Points, in no order, along strands that fork, close into loops and pass close to each other.
In the rows, zero is written as 128.
Two points are linked if the straight distance between their rows is under 140. Some points are linked to none.
zep: [151 169 157 152 133 137 137  70 137 123 171 135 134 144 122 130 129 112
 110 128 102 160 178  80 147 136 118 150 166]
lusib: [158 140 166  56 116 154 134 130 138 129 126  83  91 170 113  78 143 116
 127 140  78 161 179  86 159 105 164  66 144]
pofu: [135 117 140 173  96 184 185  86 120 129 116 114 124 162 101 157 111 138
 116 135 154 120 159  84 124 143  81 145 160]
Voza: [125 167  87 126 144 120  73 111 172  72 178 169 156 114  93 107 134 100
  96 112 129 139 154  85  96 134 129 164 146]
zoki: [145 165 100 108 107 190 121 136 130  76 172 176 184 146  86  99 111  87
  96 163 148 140  72  88 119 129 134  70 140]
Zot: [121 137  92  78 159  85 136 131 143  70 139 151 155 118 131 119 118 138
 118  93 147 138 101  76 105 154 148 153  44]
Peve: [ 82 151 174 138  90 212  74 166 114 167 146  94 117 119 150 149 105 121
 137 161 116 130  99  95 109 127 113  90 114]
bidu: [148 104 161 111 144  86 127 105  71 112 148 136 109 177 106 129 147 103
  95 126 127  94 166 143 123 135 132 153 152]
gamol: [104 178 134 123 130 168  96 160 143 157 125 115 126 105 158 147 110 116
 143 131 118 161  76 123 115 132 132  98  79]
zuz: [113  95  93 108 107 173  83 151 174 149  83  96  91 139  79  90 113 132
 154 133 170  85 153  81  76  82 109 123 135]
Reki: [117 141 164 141 133  60 147 124 102 110 186 152 167 112 186 149 146 134
  84 145 115 138 166 180 154 180 115 177  96]
Dobif: [162 144  53 142 149 148 161 108 200  95 106 119 136 136  87 105 103 118
 125 126 129 127 118 177 132 116 127 125 183]
Taf: [ 98 106  93 162 100 121 200 128 140 130 107 146 169  99 155 152 124 169
 142 134 175 140 100 163 164 130 112 179  96]
lusuf: [121 125 139 168 153 160 144 137 155 152 109  57  46  99 167 135  97 167
 141 104  81  97 157 139 141  89  83 123 146]
lodo: [127  85  82 156 197  98 140 118  84 156  91 123 111 117 150 151 124 162
 173 118  83  81  94 203 117 167 161 111 150]
Mas: [ 79 137 140  98 111  66  91 173 136 107 181 129 149 107 159 113 128 140
 100 127 124 145 154 110 110 129 104 175  65]
tusor: [167 131 181 101 122 140 161 125 132 160  63  99 104 114 160 125 130 174
 147 125  98 129 107 176 152 125 143  75 105]
Telob: [177  91 101  96 118 146 167 117 108 126  50 143 148 142  90 106 132 133
 167 119 137 131  80 170 127 136 176  70 118]
Zozas: [108 150 157 166  73 164 166 109 169 144 104 126 130 119 133 145 110 150
 124 150 156 149 157  99 126 107  97 159 109]
mim: [125 123  73 141 125 164 102 138 117  71 167 172 191 151  78 121 101  96
 102 148 170 130  81 132 107 122 103 123 151]
Teb: [116 160 126 149  90 157 168 136 148  92 131 180 201 118 122 139 127 160
 129 133 177 174  69 113 138 131 115 126  49]
keza: [126 146 146  80 121 139 144 134 129 126 148  85 109 152 133 104  94 136
  89 125 125 140 136  72 116 139 104 112  95]
Bop: [134 158 168 171 115 104 132 130 147 152 132 158 104  97 177 148 133 132
 122 162  99 118 159 223 176 113 108 150 161]
rukaz: [145 128 124  90 149 110 110 105 107 105 137 142 109 159 101 119 144  76
 109 130 127 127 138 152 127 116 147 118 156]
sef: [133 197 119 141 114 137  76 103 192 112 172 165 155 119 117 116 135 109
 112 132 127 178 176  85 120 128 120 167 144]
Gipig: [123 161 174 109 139 135  83 156  87 129 187 128 116 140 164 121 124  89
  89 165  85 124 107 159 132 152 126  85 150]
lumab: [157 106 134 165 133 177 183  77 123 145  86  92  98 153 103 153 120 140
 144 114 126 121 159  98 139 125 121 117 178]
Zemak: [ 99  97 137 182  96  98 168 101  68 127 147 152 158 132 130 186 150 149
 120 130 142 140 169 116 138 159 104 196 134]
Zarut: [109 115  85 114 161  96  48 163 138 151 109 137 111 107 142 128 142 107
 168  99 131 123  84 124 114 117 164 123 103]
Rit: [131 129 162 129 133  84 142  78  98 127 149 128 113 156 114 142 164 115
 114 104 117 158 185  70 123 136 142 163 140]
fepe: [132 183  86 100 185  97  88 107 159  91 168 151 148 109 119 105 126  67
 102 105  91 149 112 111 103 151 144 131 128]
sisaf: [115 133 111 174 131 132  92 124  95 130 157 155 154 130 135 159 139  99
 146 152 116 140  77 176 130 157 131 112 168]
bemir: [181  98 152  93  99 142 141 145 135 156  37 133 134 111 124  97 147 149
 168 138 122 116  89 196 143 116 176  48 100]
pas: [112 103 190  72 110 108  82 197 126 155 129 115  99 150 128  79 145 127
 138 130 133 104 147 138 128  97 131 108 114]
Tif: [102 143 188 109 137 109 112 127  65 118 214  96 108 149 174 121 119 107
  59 148  94 125 148  98 117 164 112 125 138]
nub: [145 124 134 149 187  98 146  96  78 151 103  88  76 127 166 154 125 144
 145 109  72 126 133 165 137 154 146 112 143]
Robov: [155 175  88 143 127 137 169 101 176  81 133 147 144 147  93  98 107 104
  83 133 131 133 141 156 140 111  91 139 171]
Kot: [112 164 115 143 109 167 133 135 158 141 114 134 174 105 137 137 111 135
 153 140 163 163  55 102 116 149 120 122  72]
dorir: [133 103 170 122 111 200 152 144  68 154 100  82 100 144 134 146  92 130
 145 149 122 113  78  81 115 144 112  45 144]
Nak: [108 142 160 145  63 206  89 143 125 160 143 145 148 132 114 143 132 112
 124 183 147 139 110  88  94 123 104 100 149]
fure: [158 111 138  92 128 133 138 118 119 165  65 104 119 129 100 120 158 141
 177  87 104 156 137  87 135 102 192  91 109]
kaz: [162  91  85 113 114 144 123 124 142 146  52 143 136 128  69 116 156 119
 181 112 158 126  95 121 123  99 180  99 126]
Sito: [158  80 120 151 150 164 176  94 113 144  60  80  83 118 110 134 107 161
 155 105  92  96 144 114 130 108 136  77 162]
zezug: [142 103 148 157 179  95 192  71  82 146 119  77  92 149 167 168 123 147
 132 101 108 131 142 134 149 175 137 138 137]
Neb: [107  71 111 103 107  86 154 159 149 142  87 140 116 128 115 118 138 150
 148 117 183  92 120 127 107  97 118 177  94]
Mopi: [ 95 102 141  90 124  78  67 196 121 137 166 121 144 103 167 123 125 115
 107 135 133  93 112 161 101 148 121 137  79]
zudo: [108 140 181 115 118  68 112 153  92  98 207 132 153 123 167 126 131 134
  72 140 111 149 163 130 113 157 101 171  96]
nila: [129 152 123 167  96 122 191 122 170  61 154 179 164 133 108 137 103 150
  82 145 142 146 156 166 140 115  81 182 152]
Nepuz: [123 137  71 175 155 126 111  83 178 161 100 126 117  82 138 143 155 151
 167  93 149 145 159  99 134 116 141 184 150]
Pel: [110  99  96 111 134  94 127 163 133 112 138 127 125 127 141 136 107 104
 109 141 163  82  74 177 103 144 105 122 104]
bimed: [130 144 181 126 135 142 145 152 144 162 110  84  73 116 168 124 103 153
 130 133  93 121 136 159 160  99  97 116 125]
sabil: [160 127 158  85 150 141 114 141 136 133 126  56  57 129 125  80 141 125
 133 110  53 114 191 105 147  94 147  78 167]
Zuror: [107  99 125 174 112  95 106 122  93 123 143 171 164 120 122 156 145 104
 134 133 159 132 133 138 122 137 134 166 138]
lik: [ 96 117  81 144 138 116 146 139 132  34 180 132 166 124 101 156  87 144
  89 119 137 105 128  86  94 159  81 177 119]
kemep: [110  99 108 158  75 131 180 144 137 103 109 188 207 137 125 128 133 164
 143 123 209 141  74 146 136 122 107 139  76]
ratod: [161 132 186 103 140 118 185 123 105 140 103  95 134 135 175 133 114 169
 113 140 138 120 105 178 149 183 147  85  81]
nabe: [139 150 193 106 126 135  73 165 100 148 174 122  74 141 152 108 136  98
 103 161  76 119 150 163 151 105 131  87 176]
Fesa: [161 131  45 173 192 137 132  64 151 138  84 111 100 113  99 140 145 133
 170  88 116 116 150 130 129 118 156 158 189]
buf: [105 112 115 157 117 121  82 156 149 183  95 153 114  87 124 139 157 115
 167 119 134 105 115 143 133  93 147 141 140]
digub: [117 114 145  96 157  50 110 168 137 152 129 108  82  86 185 107 143 154
 120 104 117 101 143 200 157 109 140 170 115]
Bugib: [135  76 142  91 121 159 116 127 123 156  68  85  93 150  80  93 151 133
 180  99 121 130 171  52 127  86 167  98 126]
ton: [128 125 118 149 135 116  89 130 169 157 103 125  94 113 114 121 147 118
 144  94 121 125 161 119 137  83 138 166 156]
pasev: [160 161 137  75 124 173 127 111 108  85 186 172 145 161  98 106 112  85
  63 161 120 139 127  83 121 128 141  87 171]
paz: [135 166 153 156 135  65 159 112 136 138 150 156 158 107 184 146 152 143
 109 143 127 141 155 218 175 154 134 172 104]
bod: [126 117 178  93 127 111 181 140 111 156 110  88 134 131 183 123 133 175
 108 124 169 134 103 129 152 156 137 119  26]
kifed: [137 172  78  87 189 106  69 132 144 130 129 112 131  98 123 109 145  77
 145  99  93 138  88 127 114 136 164  98 130]
tuzo: [145 157 164 140 119 120 112 126 145 121 152 137  88 129 146 121 114  94
 105 153  95 110 153 199 159  98 101 133 198]
Gev: [ 91 130 182 148  52 159 129 155 167 180  90 135 111 129 108 135 143 145
 161 160 157 144 163  99 128  73 106 157 125]
Met: [102 149 114  96 140  84 129 148 165  88 147 147 156 112 152 116 131 145
  94 110 135 145 123 113 132 125 124 182  58]
dor: [ 86  96  83 175 110 100 216 114 112 158 100 127 138  85 176 180 135 180
 166 123 169 118 109 131 162 132 121 195 100]
Voned: [ 98 113  60 158 137 111 120 154 104  33 185 163 209 132  96 146  94 140
 111 118 163 136  89 134 102 147  96 167 123]
Gomob: [169 153 123  57 122 138 120 120 133  93 150 136 121 152  88  95 136  84
  92 131 105 137 150 108 133 103 148  98 147]
fen: [120 106 146 152  62 191  83 157 169 183 103 135 113 134  84 112 126 138
 184 146 168 118 169  91 106  78 110 131 172]
bipas: [129  91 103  80 147 103 110 147  93  98 142 132 163 154 125 121 131 123
 115 128 176  96  65 141 102 182 151  98  68]
Bidur: [133 103  97  79 162  84 114 119  92  93 130 150 161 154 112 111 144 111
 118  92 160 121 111  97 102 154 154 124  59]
tuse: [130  91 116  93 125 184  86 126 134 151 119  94  86 151  83  86 142 124
 175 122 120 111 192  57 111  87 146  88 162]
Nodap: [124  99  92 167 168 118 105 131  94 156 119 153 127 139 134 166 125 124
 186 136 109 103  68 177 128 153 134  90 158]
Bufe: [100 127 147 163  85 161  85 135 112 139 163 165 165 134  93 147 146 107
 127 150 153 140 131  81 110 130 112 131 155]
pavuv: [113 135 147 201 152 102 182  88  75 133 153 112 123 140 163 182 117 131
 111 130 108 136 154 140 140 169 102 171 159]
nam: [169 142  51 162 166 151 142  84 161 125  74 120 112 104 109 127 116 140
 158 114  91 124 111 168 133 120 156 116 170]

A piece is two or more points that can be reached from each other along the links. Count, over all rows, the pieces, the separate loops (a circle has one, a figure eight two, a Y none), the forks (points with three links) and the tips (points with one).
pieces | 4
loops | 3
forks | 5
tips | 7

A tip is a point with one link. Name the tips that can be reached along the links from each point below, in the order of the rows.
Zuror | dor
nam | nila, sabil, lik
Bugib | lusuf, Sito, bod

How many points has the smallest loop of links through each point below? Write - if it is on no loop.
Zemak | 8
zudo | 8
Bidur | 7
